Each row is a point on a landscape with many peaks, with its height.
From any point a climber steps to the highest of the 2 points nearest to it. It stops when none of these is higher. Distance is the straight distance between rows; heights are no part of it.
J_231: [173 105 141 122 144 146 116 137 151 124 145 137 128 102 118  88 132 141
 108  97 125 121 135 105 104 117 143 139 119  84 117 117 149 121  92 105
 134 141 128 107 169 127 130 126 113 105 145 130 138 115 112]  h=35.2
J_153: [ 86 151 123 125 131 128 145 162 117 111  91 144 142 111 138 128 104  59
 205 175 124  94  75 132 146 192 132 103 167 192 176  62 130 156 169 202
 106 132 105 140  91 144  95 154 158 175  89 139 165 127 160]  h=75.3
J_748: [120 137 114 153 141 113 170 133  90 125 141 155 142 120 132 140 102 155
 146 124 125 130 121 124 120 144 135 122 156 134 142  77 123 175 138 156
  93 131 140 161 117 110  94 176 121 138 139 150 148 110 124]  h=52.2
J_815: [156 130 140 151 112 114 129  76 140 154 151 104 142 137  91 114 180 141
  16 114 116 156 164 118 161  91 136 125  76 115 119 179 127 114  93  74
 186 117 116 146  98 100 147 101 130 121 163 115 101 132 117]  h=2.1
J_477: [ 87 123 128  96 136 130 127 153 130 122 132 122 145 116 122 139 105 115
 181 163 109 112 139 141 133 152 104 131 139 150 128 171 128 106 202 141
  99  88 138 115  95 152 140 130 167 129  82 136 137 146 126]  h=59.5
J_853: [151 118 144 144 140 156 125  93 149 106 130 167 115 136 119 175 139 152
 113  83 113 112 163 108 113 143  88 150 132  82 145 158 165  86 142  92
 170 150  81 162 103 144 118 126 138 173 140 155 161 148 104]  h=52.4
J_770: [148 126 127 159 110  90 125  78 119 129 107 115 153 156 145 114 169 106
  51 106 109 150  91 139 153 119 199 127 129 163 164  62 141 137  23 122
 186 160  94 163 103 101  97 114 137 180 177 139 129  96 122]  h=43.1
J_485: [194 119 151 140 122 132  96 111 145 145 138 105 131 115 107  80 160 127
  32 103 136 146 135  99 120  88 166 139  84  92 105 137 140 115  58  67
 179 146 134 119 154 111 144 101 105  92 172 113 104 110 129]  h=32.1
J_457: [ 74 133  97 138 127  86 153 149  94 145 129  77 175 144 123 133 140 149
 119 157 103 124  95 181 157  80 151 116 121 203 118 112  85 145 109 148
 134  62 137 131 103  79 163 114 145 131 136  96 102 101 136]  h=61.0
J_744: [ 91 114 128  90 122 129 137 118 132 132 130 120 145 144 118 175 135 114
 129 153  87 103 145 153 163 149  88 134 137 167 150 190 139  87 189 103
 154  60  87 149  26 139 133 121 212 170 110 152 140 154 104]  h=58.4
J_740: [ 89 108  85 157 129  86 156 153  76 130 161  78 153 135 107 129 146 215
 122 121 139 138 138 175 116  50 155  99 104 144  80 118  72 169 116 149
 110  89 161 116 150  81 167 119  90  73 118 108  96 114 136]  h=55.9
J_134: [161 106 156 132 140 167  95 116 154  82 118 177  98 127 131 171 129 123
 135  85 118  93 151 100  90 165 102 131 136  83 156 125 176  85 135 102
 172 162  68 140 122 157 111 123 144 190 131 151 188 137 109]  h=56.1
J_290: [183 116 152 107 122 157  62 130 157 125 113 134 106 125 143  95 142  83
 103 111 123 118 118  87 118 145 138 126 114 109 142 104 169  97  70  99
 166 178 111  98 152 150 116 112 135 147 151 129 137 116 122]  h=16.9
J_47: [138 124 127  93  97 130  88 133 157 156 129  67 157 155 121 110 159  77
  59 155 108 120 138 143 179 116 124 143  83 169 124 197 132  68 117  76
 187  84 104 122  80 127 159  72 189 127 138 130  91 124 115]  h=23.1
J_436: [139 106 132 109 132 128 110 155 155 140 144  90 157 122 111 104 137 126
  97 130 118 127 148 141 134 105 135 144  95 120  96 188 123  83 131  93
 129  85 133  99 138 134 170  97 149  91 118 118 102 126 110]  h=12.5
J_539: [ 92 136 125  78 109 128 119 123 144 143 124  94 139 154 127 167 134  92
 123 177  96 122 156 160 182 136  81 146 123 170 138 226 114  82 187 110
 138  72 114 120  51 145 141 106 201 154 110 128  97 164 122]  h=53.2
J_23: [104 111 137 126 146 137 147 166 121  93 133 143 166  98 122 128 105 105
 175 137 106  85 115 131 123 183 129 102 160 163 152  79 140 133 170 149
 119  95  83 138  77 133 114 151 167 148 106 153 191 108 112]  h=69.4
J_543: [135 122 144  79 105 139  66 154 169 144 112  71 137 144 133  98 140  67
 102 159 115 115 133 137 165 138 117 149  93 162 128 191 139  59 127  86
 161 106 115  90 112 153 159  73 180 126 120 119  96 133 125]  h=18.6
J_382: [ 82 130  77 157 105  82 159 145  65 138 159 101 141 142 103 150 136 199
 129 140 150 148 147 169 125  68 137 104 123 147 109 136  70 170 161 151
  74  92 176 142 126  91 147 145 114  85 115 127  78 138 147]  h=53.9
J_942: [164 165 135 110 102 152  99  81 143 146 113 141  65 148 157 137 138 111
  85 132 150 160 159  89 155 116  98 133 123  74 129 176 129 133 102  99
 116 198 166  96 171 152 111 131  91 120 164  87  77 161 155]  h=41.5
J_87: [138 124 117 168 145 117 177 124  87 121 164 157 141 120 119 134 106 192
 132 100 145 134 141 122  98 117 143 127 144  94 119  86 113 187 140 148
  89 130 151 151 150 100 106 179  99 102 138 153 144 117 113]  h=50.7
J_920: [131 135 138  98 125 157  78 134 149 106 107 158  68 128 128 185 122 105
 157 129 125 106 179 102 117 150  53 168 122  75 119 243 148  79 205  91
 131 127 121 104 120 174 135 119 144 147 112 104 122 174 127]  h=51.0
J_189: [112 111 115 124 140 113 125 195 132 128 126  65 177 134 119  86 139 122
 112 137 114 112  92 161 133  98 167 128 100 178  95 127 121  96  99 109
 152  70 120 106 133 105 187  79 138  93 118 108 126  92 110]  h=61.5
J_86: [121 174 114 149 110  98 148 100  92 153 114 144  97 155 160 136 116 136
 130 144 150 165  98 125 146 120 142 124 158 141 163  84 107 191 104 171
  85 184 171 156 149 115  79 176 102 140 164 109  83 136 162]  h=67.7
J_238: [129 134 118 112  95 116 123  85 144 164 133  84 149 162 116 136 177  87
  42 151 108 134 146 147 197 110 117 136  93 172 144 195 119  93 110  87
 195  95  93 148  55 114 140  84 188 159 149 126  91 135 117]  h=28.3
J_81: [171 150 133 136 101 146  92  53 153 124 112 141 102 163 143 150 173 108
  49 101 117 143 133 102 151 134 135 133 106 125 170 131 155  86  69  80
 199 204  88 147 109 144  99 101 132 187 159 147 118 137 133]  h=10.8
J_304: [160 124 133 111 120 146  98 135 149 144 125 111 118 115 133  78 135 117
 107 116 140 139 113 114 131 114 151 135 117  98 110 120 141 115  73 111
 128 161 152  86 184 136 139 116 101  91 141 102 103 113 129]  h=38.0
J_74: [ 85 132 107 102 131  99 129 165 138 142 125  61 169 145 120 118 116 104
 144 174 114 127 100 199 160 114 128 124 112 215 106 176  94  82 154 139
 111  51 131 107  96 121 185  85 170 121  83  99  97 125 132]  h=79.1
J_953: [136 135 114 107 105 133 118 115 128 139 150 118  88 131 134 133 131 169
 113 128 175 175 189 126 123  95 107 126 121  60 102 201  93 132 140 116
  77 161 185  98 184 146 138 130  79  52 120 109  64 169 144]  h=79.6
J_998: [120 122 152  85 116 173  61 136 170 110  86 139  63 124 144 109 123  48
 190 152 134 111 142 104 114 174  96 139 126 113 123 172 156  80 157 135
 125 165 153  72 167 185 141 101 128 145  92  88 117 156 141]  h=25.9
J_500: [ 89 110 140 141 146 133 174 151 110 106 142 154 180 102 108 174  98 129
 162 131 106  86 133 138 126 174 119 106 169 154 143 100 132 134 192 134
 116  67  79 179  35 128 102 157 177 154 108 185 208 124 104]  h=67.1
J_289: [122 130 145 156 156 151 138 132 112 103 121 190  95 121 138 194  85 127
 189 106 141 114 150  78 102 166  84 132 159  88 134 120 150 157 203 137
  99 148 124 164 127 157  84 179 114 162 115 171 175 142 133]  h=66.6
J_577: [150 123 148 138 159 158 127 122 124 105 134 185  89 113 131 167 101 146
 170 101 139 112 160  84  81 148  89 146 147  62 131 130 161 146 168 122
 111 158 130 138 158 150 100 166 100 141 128 153 166 142 125]  h=64.1
J_518: [139  97 158 120 153 159 112 147 137  84 124 168 114 108 128 149 113 107
 170 108 117  85 154 100  94 179 100 124 148  99 149 119 167 116 169 123
 138 132  86 125 117 155 112 140 148 166 114 149 193 131 115]  h=60.1
J_254: [167 165 141 120 122 161  78  77 154 111  83 172  49 161 168 165 134  73
 122 128 132 135 132  87 134 144  99 139 143  93 157 132 165 115  93 113
 140 223 131 115 157 160  83 142 108 190 166 110 108 157 156]  h=70.2
J_545: [118 135 136  87 128 148  89 135 155 122 109 124  98 124 138 121 118  90
 173 153 126 126 140 121 133 155  98 139 131 118 129 171 144  98 158 131
 110 140 156  87 149 168 134 116 133 126  97 103 112 155 136]  h=29.4
J_957: [ 77 163  87 123 125 103 146 146  99 145  97 103 122 127 135 108 122 145
 173 163 138 139  58 181 127 102 152 104 130 199 123  80  73 169 103 174
 101 119 162 117 162  99 149 110  92 114 107 106 101  99 162]  h=78.3
J_437: [141 116 122 181 122  86 165 101  90 134 162 126 143 143 108 122 148 193
  65 102 130 153 141 132 129  82 151 120 119 111 112 108 108 176  92 127
 127 121 147 144 139  84 121 152 102 113 165 108 113 118 117]  h=50.9
J_114: [ 72 158 112 125 123 102 160 130 101 163 111 130 143 144 129 186 113 116
 154 183 118 131 112 149 172 135  98 124 159 186 164 136 107 157 201 161
  98  90 138 184  52 132 100 163 196 170 116 153 118 142 145]  h=65.5
J_984: [134 158 124 126  93 104 124  89 132 166 118  90 126 154 137 119 162 101
  45 155 130 156 125 144 197  96 140 130 110 149 139 157 100 138  84 119
 145 134 149 120 117 101 126 111 141 135 171  83  64 136 151]  h=53.8
J_19: [ 91 149 106 145 130 104 163 139  90 145 132 152 130 131 132 165  98 149
 167 144 137 137 123 122 135 135 112 118 155 144 142 105 107 175 188 161
  72 121 161 165 111 126 100 181 133 125 121 161 125 131 143]  h=54.0
J_143: [121 117 112 170 124  84 140 127 101 139 146  86 148 140 109 106 163 173
  59 114 127 140 122 143 139  58 171 114  97 133  93 110 103 166  67 118
 155 106 152 110 149  80 153 117  91  87 161  84  97  93 131]  h=54.1
J_187: [105 128  97 169 107  76 173 113  72 140 166 121 139 147 105 152 143 197
  94 129 144 157 151 145 131  82 130 112 131 126 122 124  89 183 143 141
  95 100 163 155 119  84 126 165 116 107 151 121  94 131 128]  h=52.0
J_405: [125 102 115 154 147 106 140 168 114 137 139  75 172 126 113  95 155 166
  83 119 120 123 109 144 123  62 175 124  93 141  83 115 114 130  77 108
 162  85 138 109 154  84 174  94 110  76 141 101 119  89 115]  h=57.3
J_758: [123 118 116 155 115  82 159  63 114 138 128 115 168 165 122 140 173 118
  59 114  99 144 114 150 173 126 171 121 124 178 166  88 132 132  67 115
 181 125  79 185  64  92 107 116 163 190 158 141 129 118 102]  h=38.4
J_956: [ 91 119 119 130 140 123 160 158 102 137 159 147 142 111 109 175  91 172
 181 132 136 122 159 120 106 127 102 131 145 102 109 166 107 144 238 137
  73  83 149 144 110 142 125 165 142  97  88 182 151 152 124]  h=70.7
J_418: [ 95 176  98 143 122  95 155 131  92 156 104 135 123 135 148 132 107 124
 160 161 141 136  70 147 139 136 143 121 159 175 158  65 103 184 122 194
  88 152 155 154 132 112  94 166 117 151 133 123 106 120 167]  h=71.3
J_269: [ 94 145 122 125 120 123 153  88 108 148 127 146 116 160 127 211 124 145
 116 145 113 142 160 125 166 128  63 140 144 141 151 200 123 125 200 109
 132 103 117 189  50 134 118 152 170 167 130 149 115 166 122]  h=57.8
J_829: [106 132 106 117 136 126 141 160 123 114 130 122 135 102 128  95 105 129
 175 142 124 124  92 145 119 147 143 119 138 154 121  91 121 143 129 160
  97 116 140 109 146 123 144 133 110 106 101 117 142 105 132]  h=70.1
J_205: [117 185 119 131  88  92 134  84 112 179 113  93 100 166 155 133 152 109
  71 169 158 168 119 161 198  99 136 121 134 153 157 148  84 168  93 142
 115 154 168 126 129 101 118 123 132 145 176  71  44 149 173]  h=58.6
J_335: [156 148 134 136 117 139 128  82 127 137 131 151  83 150 141 154 136 154
  87 121 136 159 172  94 142 113  86 139 128  80 137 180 126 139 121 101
 118 171 148 134 151 138 110 150 104 128 160 113  95 162 141]  h=45.3
J_689: [153 137 142 127 138 161  85 114 142  87  93 186  57 142 154 171 122  82
 163 122 130 115 142  87 105 165  89 134 145  82 150 133 173 117 139 118
 137 199 122 123 156 163  92 152 113 185 140 119 140 147 140]  h=62.7
J_272: [ 78 107 146  94 136 139 130 152 126 113 125 137 150 115 114 172 109 109
 178 154  95  84 151 136 137 167  95 129 147 157 135 181 141  98 229 123
 125  64 101 135  47 154 132 132 198 155  86 152 171 152 116]  h=62.4
J_551: [111 154 126  92 113 142 104 121 136 133 118 127  87 143 138 182 121 122
 136 152 136 145 188 117 143 118  56 156 124  93 124 248 112  97 196  98
 104 126 149 109 118 164 140 125 135 122 111 104  86 181 138]  h=45.8
J_22: [ 73 167  87 143 130  95 165 155  85 138 113 125 149 123 131 130 111 143
 165 160 120 122  70 164 133 124 149 110 145 193 142  65  87 180 132 186
  93 112 148 143 121  96 123 147 122 132 116 124 124 100 157]  h=74.3
J_92: [115 115 126 157 162 128 167 181 111  90 157 140 175  84 112 108 102 148
 168 103 117  87 103 137  96 150 157 115 149 140 118  43 116 167 127 154
 107  93  91 133 114 100 129 149 122 110 116 150 189  80 107]  h=37.3
J_525: [175 163 142 123 101 146  88  56 153 145 111 134  92 156 143 127 164  90
  36 121 129 147 147 101 167 122 122 133 100 115 151 166 137 103  73  81
 178 195 121 120 123 133 103 101 121 162 178 117  90 146 150]  h=7.5
J_823: [ 96 142 127 109 131 134 130 136 118 131 117 146 116 128 133 158 103 120
 172 156 121 125 139 116 140 149  92 131 149 132 147 148 134 134 189 140
  98 122 150 142 106 145 106 159 149 144 108 139 127 147 135]  h=56.6
J_422: [146  95 141 151 140 123 159  92 138 130 158 137 167 130  92 131 162 164
  65  77 102 126 152 123 129 112 141 126 110 109 129 128 143 105 103  93
 173 106  78 179  89 104 132 118 153 148 147 159 162 124  81]  h=44.0
J_151: [158 155 137 122  96 112  94  93 139 165 100  90 124 153 146  97 159  70
  50 138 132 140  96 137 182 113 164 135 113 159 143 118 127 126  42 111
 174 160 130 115 124 106 115 102 135 141 182 100  76 114 156]  h=48.0
J_745: [ 85 136 120 130 137 115 169  92 109 141 115 145 142 157 131 210 122 121
 132 153 108 126 130 141 165 151  93 126 164 174 171 138 133 131 179 128
 140 103 101 202  28 131  97 152 186 196 123 166 143 149 120]  h=61.8
J_914: [184 113 148 151 121 120 100 116 134 135 133 118 150 129 122  84 167 118
  42  92 126 138 108 107 119 110 183 133  97 129 132  96 154 113  38  82
 190 153 103 144 129 103 127 109 128 131 171 136 133  92 112]  h=36.4
J_56: [149 152 121 129 125 128 120 121 121 129 107 146 102 118 158  79 116 112
 140 115 142 143  74 115 117 141 165 121 155 122 132  48 144 153  48 160
 106 194 150  98 187 120 104 152  70 125 158 101 118 105 146]  h=64.5
J_171: [160 113 141 169 164 141 180 126 108 104 169 174 153 101 119 138  91 184
 148  80 142 114 152 109  72 134 138 139 154  73 117  63 133 178 141 142
  98 130 108 157 149 104  93 173  92 115 136 181 190 117 103]  h=49.4
J_559: [ 93 126 138 132 135 138 147 183 121  82 110 145 161  86 118 103 102  84
 216 149 121  84  86 122 122 199 146  96 158 186 151  49 128 149 160 187
 110 115  83 128  98 138 119 151 145 141  80 140 194 101 138]  h=72.0
J_582: [140 109 138 100 126 131  84 180 170 135 119  71 151 134 123  76 131  87
 116 143 129 118 125 145 141 125 140 144  87 150  99 176 139  54 116  86
 146  97 135  84 142 152 180  66 149  89 105 113 108 122 116]  h=14.9
J_314: [118 140  93 135 124 128 149 146 100 128 138 138 118 110 130 106 112 165
 171 123 150 138  94 141  99 121 152 116 136 118 110  78 107 174 115 173
  85 151 172 113 179 113 133 153  68  81 109 129 127 106 137]  h=74.1
J_782: [126 113 110 112 121 124 136 137 122 136 169 112 128 124 114 134 126 186
 133 126 162 156 182 141 103  89 117 128 117  76  88 199  92 128 169 128
  76 119 170 110 167 135 148 134  93  48  95 130  79 164 127]  h=75.5
J_660: [132 120 125 162 143 111 167 119 106 109 137 144 168 124 134 128 130 144
 113 104 113 129 113 133 120 141 156 126 150 142 147  62 132 156  89 143
 130 124 106 166 104  97 103 153 130 156 164 152 164  97 104]  h=50.1
J_112: [112 110 141 118 150 154 123 160 131  98 134 157 120  90 120 123  99 110
 205 129 128  98 144 103  95 175 111 127 147 103 122 123 149 128 188 150
 100 121 131 110 138 155 124 145 127 121  86 142 173 132 125]  h=61.7
J_190: [137  85 120 132 138 115 134 154 139 138 161  83 178 122  94 112 140 168
  90 118 129 132 157 147 115  66 143 139  93 105  67 181 108 107 127 100
 130  64 136 105 143 112 178  95 130  60 111 112 104 126 108]  h=11.0
J_204: [137 179 133 151  93  96 143  67 110 165 110 128  91 172 160 140 145 119
  76 152 148 175 119 133 175 111 137 127 151 138 165 121 111 179  81 144
 113 188 158 148 130 113  82 149 118 154 190  94  65 153 168]  h=63.3
J_292: [148 121 128 149 130 111 135 114 116 109 114 137 156 134 155 111 142 114
  92 104 108 133  90 130 130 141 189 124 147 151 161  36 142 146  36 136
 157 158  91 150 119 103  97 139 129 171 172 143 156  87 115]  h=47.0
J_17: [ 90 125 131 151 145 134 162 161 103 131 133 176 127 109 119 190  77 143
 200 123 135 108 145  94 119 155  96 122 157 107 122 124 126 166 242 149
  75 103 129 161 101 151  95 180 135 129  95 193 183 139 125]  h=68.8
J_30: [195 100 156 120 124 142  76 145 154 140 141 110 154 128 121  84 158 121
  55  99 122 115 122 100 103 127 162 135  87 122 138 113 163  86  70  67
 211 129  81 144 113 121 141  89 162 123 146 153 152  96  98]  h=41.3
J_573: [164 151 139 157 130 131 142  78 109 110 110 171  93 148 172 146 113 138
 131 108 133 163 126  87 118 142 135 133 162  94 150  74 155 170  86 133
 109 213 147 158 168 138  66 175  85 169 176 143 126 136 141]  h=72.9
J_158: [105  95 129 119 153 131 149 184 131 103 156 119 172  91 109 107 108 143
 166 125 112  93 123 144 107 145 141 128 133 141 103 121 128 118 167 137
 107  60 102 116 105 127 156 123 156 102  95 138 174 107 103]  h=66.2
J_531: [108 150 122  89 113 123 105 135 161 145 103  87 118 142 142  97 113  84
 171 176 153 153 106 180 152 135 114 126 114 173 115 174  99  84 136 147
  99 120 170  85 155 157 165  95 123 109  78  87  80 144 154]  h=64.9
J_279: [171 153 144 148 109 130 113  55 145 150 136 121 103 144 113 116 172 127
   9 110 126 166 170 107 162 102 129 126  82 100 133 184 128 115  86  74
 174 165 126 136 121 115 124  97 109 133 174 111  93 144 138]  h=4.5
J_286: [165 136 147 152 135 152 129  80 140 115 125 173  91 144 133 165 137 155
 101  89 122 140 164  94 119 128  93 146 131  75 144 158 156 112 119  98
 150 183 112 152 137 142 107 142 106 161 161 138 139 154 122]  h=49.0
J_846: [119 150 127 114 122 133 116 152 140 110  79 138  99 101 153  64 112  67
 197 152 147 124  40 130 115 179 158 108 148 177 147  31 142 151  83 190
 124 167 123  96 170 137 125 127  93 145 116  98 147 106 160]  h=65.0
J_704: [161 162 141 139 119 139 116  63 131 114  93 161  82 163 174 156 134 105
 114 126 126 156 124  95 142 142 125 136 153 109 166 100 156 145  74 128
 133 220 133 146 151 147  68 153 104 186 179 128 108 147 152]  h=77.9
J_458: [119 168 117 113 122 123 123 132 133 140  80 127  93 118 163  72 119  93
 169 147 151 139  35 149 126 143 163 115 151 171 137  45 123 162  58 178
 121 173 152  94 183 117 128 127  78 133 137  91 108 104 166]  h=59.7
J_605: [173 104 159 171 146 125 159  81 143 115 163 152 162 123  99 120 154 180
  62  58 107 137 155 113 104 103 156 138 114  84 130  96 152 121  90 103
 172 145  86 181 129 102 121 119 118 144 164 164 168 124  93]  h=46.3
J_16: [ 89 124 104 124 114  84 154 125 108 150 135  86 176 153 112 143 157 124
  87 164  97 126 111 177 184  98 134 127 121 199 132 142 104 128 120 137
 152  57 117 148  58  88 149 121 182 153 145 109 104 117 116]  h=65.3
J_113: [125 127 129 125 129 164 118 145 133 102 120 166  82  90 139  95 103 101
 219 138 153 132 113  98  87 179 124 118 141  96 118  80 149 147 142 179
  92 177 164  94 197 157 118 149  78 106  88 124 153 121 143]  h=76.4
J_353: [120 112 110 124 135 129 147 146 108 128 171 135 132 111 110 143 106 188
 166 125 147 132 165 131  88 110 121 132 132  82  99 159 106 148 190 142
  77 105 165 124 153 128 136 154 109  65  87 157 117 149 118]  h=72.8
J_180: [144  90 149 129 144 139 151 112 145 139 164 142 162 116  89 135 140 174
  88  89 106 117 174 124 108 102 102 146 113  88 114 172 138  98 150  92
 163  77  87 150  96 112 147 117 157 121 136 155 152 144  90]  h=41.4
J_470: [141 133 143 161 145 137 154  94 101 124 148 174  95 139 135 179 104 186
 134  96 147 149 169  90 106 123  90 143 144  73 134 144 132 160 173 120
 105 154 141 174 144 133  98 175  96 134 141 160 138 153 121]  h=61.4
J_854: [148  88 142 104 146 150 104 170 169 116 142 110 137  96 118  78 117 125
 158 119 137 118 139 123  90 127 136 144 105  92  89 152 145  83 133 117
 120 115 134  73 176 161 171  89 118  68  89 116 137 129 109]  h=61.3
J_916: [161  77 168  98 145 160  79 182 169 107 136 132 126  95 118  82 121 112
 151 107 126  87 152  95  78 148 133 139 114  91 119 135 164  90 143 107
 147 111  96  87 161 165 159  89 150 104 109 133 172 126 100]  h=56.7
J_850: [ 93 121 114 102 116  96 129 165 130 143 123  57 181 154 129 120 146  88
 110 170 101 107  90 189 180 114 144 130 112 224 127 151 117  93 126 129
 160  44 100 126  64 104 168  85 198 147 122 116 107 109 118]  h=71.7
J_50: [143  86 151 152 163 145 169 164 135  91 175 154 186  79 102 111  97 165
 150  83 124  82 143 130  76 136 148 126 150 105 114  62 131 146 143 132
 122  76  60 144 107 103 122 142 140 104 122 168 217 101  86]  h=38.3
J_321: [148  91 157 138 159 146 156 127 141 107 161 160 162 102 106 138 115 164
 126  90 115 100 161 120  92 132 116 132 139  92 124 116 150 118 150 114
 142  91  75 155 104 117 124 133 145 133 134 171 196 128  90]  h=39.6
J_443: [156 115 125 124 141 160 122 138 141 111 142 159  90  91 135  83 107 132
 185 107 159 132 119 105  79 151 142 130 132  67 106  79 154 151 109 159
  96 181 159  86 210 146 124 148  61  83 109 124 147 118 128]  h=71.8
J_694: [ 61 178 100 125 117  96 159 159 104 168 103 128 131 136 135 167 107 112
 186 190 135 129  83 151 163 136 112 118 157 187 159 116  94 162 208 189
  71 112 159 164  92 144 104 158 170 158  96 149 109 147 168]  h=68.4
J_244: [116 136 130 114 117 155 113 146 140 103  94 154  93  94 149  74 108  69
 215 161 148 129  78 119 109 184 134 108 145 145 135  65 145 135 123 191
 107 168 153  91 178 155 125 132  95 133  90 102 144 120 161]  h=70.8
J_587: [184  88 169 114 135 161  74 135 177 125 141 136 140 120 117 121 146 132
  85  82 114  98 144 100  91 145 132 134  95 102 145 123 167  65 113  77
 220 128  49 143  99 147 139  83 175 153 123 163 184 113  92]  h=46.9
J_707: [110 160  98 122 102 107 130 118 113 156  99  95  98 141 146  98 140 145
 142 138 166 166  79 172 139  86 160 103 128 154 111  97  74 162  67 157
 111 163 184  96 198 102 149 113  58  81 142  79  67 114 171]  h=66.7
J_495: [ 65 118  85 151 147  90 157 163  75 140 138  62 175 142 116 130 140 190
 137 144 108 129 106 181 128  58 158  91 104 196  87 100  70 160 106 148
 127  63 143 118 131  74 182  98 111 100 118 105 110  96 141]  h=58.2
J_275: [179 102 151 173 156 135 175  93 124 111 165 173 154 116 114 119 117 192
  99  63 130 132 159 108  78 112 145 145 131  63 119  81 143 157 107 121
 133 148 107 163 161 101 102 149  94 122 160 160 178 126  99]  h=48.1
J_94: [151 115 158  85 118 170  47 140 170 111  93 136  73 130 148  85 131  45
 154 137 134 107 118  88 115 169 122 122 125 118 139 116 171  89 106 124
 151 184 131  74 165 174 129 104 134 152 124 102 132 133 137]  h=21.2
J_881: [143 120 140 105 134 150 108 132 144 124 134 132 112 116 127 121 129 128
 135 128 119 126 152 108 123 135 102 147 126  92 124 162 145 114 136 112
 120 132 140 101 147 150 131 128 125 118 123 121 124 138 118]  h=32.4
J_563: [103 142  98 113 125 116 128 147 132 140  87  85 119 139 147  90 130 129
 166 155 155 159  66 188 121  95 153 104 108 184  93 108  81 129  76 148
 120 125 172  89 189 118 175  83  69  80 102  94  97  99 160]  h=72.2
J_165: [107 125 113  98 135 111 115 163 155 144 108  71 152 149 128  99 112 103
 157 164 143 141 102 192 135 119 123 117  99 195  91 184  95  61 135 131
 109  79 155  86 141 145 194  77 127  82  68  91  98 123 139]  h=72.1
J_939: [ 76 170 119 119 127 120 141 154 121 149  84 138 115 125 147 150 108  69
 209 194 132 116  74 136 160 170 111 117 162 186 175 102 123 161 195 199
  91 137 145 151 102 161  95 152 167 181  92 136 129 149 174]  h=71.6
J_64: [155 100 142 103 127 164  88 148 178 122 124 116 100 105 134  76 118 113
 175 124 159 147 136 126  93 134 128 135 102  79  83 154 143  82 113 132
 112 153 171  62 207 176 162  91  78  58  84 105 116 133 129]  h=66.9
J_612: [107 159 127  78 106 142 103 109 146 144 110 107 105 161 144 174 131  95
 110 173 118 134 176 137 178 128  64 156 116 135 135 251 110  87 180  99
 129 108 130 110  82 155 141 101 172 145 119 107  80 177 134]  h=47.5
J_540: [158 159 137 116 104 125  91 116 143 160  98 102 105 136 147  75 141  87
  85 123 146 147  81 123 158 110 168 127 124 131 121 102 131 125  42 116
 145 177 159  87 172 113 130 112  95 107 173  83  77 112 159]  h=42.3
J_351: [168  83 170  98 137 164  63 158 169 112 128 145 117 109 118 119 133 115
 126  96 115  80 157  95  88 151 107 141 107  89 131 156 167  69 148  90
 183 116  69 109 124 165 145  88 171 141 116 144 177 131 100]  h=52.1
J_709: [136  95 122 158 123  91 147 115 129 140 172  86 170 127  84 119 166 185
  41 111 134 149 171 139 133  55 139 129  84  97  79 174  99 135 119  96
 154  68 138 124 130  92 166 112 123  80 140 100  98 131 111]  h=9.7
J_494: [120 148  87 134 103 122 134 128  95 135 130 129  92 126 140 103 127 175
 156 123 172 160  98 156 106  97 157 104 129 117 105  91  90 178  93 170
  79 173 191 109 205 107 136 144  41  64 122 115  85 116 153]  h=71.0
J_828: [113 106 121 111 143 124 132 182 142 114 136  94 164 109 120  89 117 121
 156 136 116 112 101 153 122 134 146 125 118 163 104 126 128 100 134 135
 116  77 120 102 128 129 174 101 140  96  98 118 142 105 112]  h=65.9
J_940: [ 92 129  97 166 162 119 185 184  86 104 156 123 173  93 114 122 104 181
 168 110 116  99  97 148  93 121 164 107 139 154  99  45  86 187 126 172
 104  88 118 132 125  77 143 146 105  91 107 148 176  71 120]  h=36.3
J_168: [157 138 130 148 140 129 135 115 113 107 122 160 118 119 156 108 107 122
 142 107 128 139 104  99 107 155 156 124 159 110 143  43 150 163  72 152
 107 190 134 127 167 124  83 168  91 149 159 139 151 108 128]  h=68.7
J_813: [ 94 111 142 131 148 141 157 127 119 116 138 159 145 114 113 194 104 144
 159 122 105  97 154 124 120 159  84 126 156 124 138 152 145 115 214 115
 132  76  87 175  46 136 113 149 168 159 112 176 194 145 105]  h=65.1
J_199: [127 117 113 142 103  85 143  76 126 161 141  94 170 164 100 136 186 111
  40 126 101 141 132 148 187 110 146 120  94 178 143 145 124 113  87  97
 196  92  86 172  49  95 135 101 176 162 154 124 109 118 103]  h=33.5
J_855: [132 121 138 133 138 137 154 108 112 133 154 157 116 127 112 175 118 186
 126 110 130 135 179 105 110 113  78 148 137  76 119 183 129 137 187 107
 113 112 134 157 125 132 122 159 124 116 129 152 131 163 112]  h=59.3
J_731: [150 123 118 103 116 152 102 123 153 138 138 117  93 117 135 103 126 146
 151 122 170 158 148 125 106 116 125 127 116  61  87 163 119 120 113 135
  88 171 188  79 213 158 147 120  63  52 104 106  87 145 136]  h=73.6
J_61: [145 139 134 125 137 159  86 119 143  93  96 185  46 138 140 198 115  97
 167 121 134 110 160  88 113 161  57 157 141  73 137 192 167 104 189 107
 130 164 120 131 134 169 111 147 121 173 127 112 129 161 138]  h=56.8
J_975: [118  99 134 127 153 151 147 177 138  90 154 146 150  74 108 100  96 131
 211 119 136  89 134 117  83 164 139 125 139 111 103  96 135 137 177 163
  96 103 112 106 141 144 141 132 119  88  71 147 190 111 113]  h=63.8
J_908: [182 127 150 134 121 149  89  86 149 110 114 148 114 138 150 122 156 110
  82  93 117 133 125  93 123 141 149 131 124 107 156  92 168 103  53  99
 174 198  97 137 141 143  93 123 125 176 167 152 144 119 123]  h=14.0

Call two points neighbours if one is among the 2 nearest of the other. Go from one point of each pair to the other, from neighbour to neighbour, staying as high as possible. Name the lowest point that can't be avoided.
J_272, J_314: J_551
J_957, J_158: J_828
J_74, J_158: J_437
J_113, J_704: J_458
J_314, J_957: J_707
J_113, J_314: J_443

Where does a climber stop that starts at each point below?
J_187: J_74
J_30: J_953
J_92: J_272
J_770: J_272
J_908: J_957
J_540: J_957
J_335: J_158
J_470: J_953
J_171: J_272
J_190: J_272
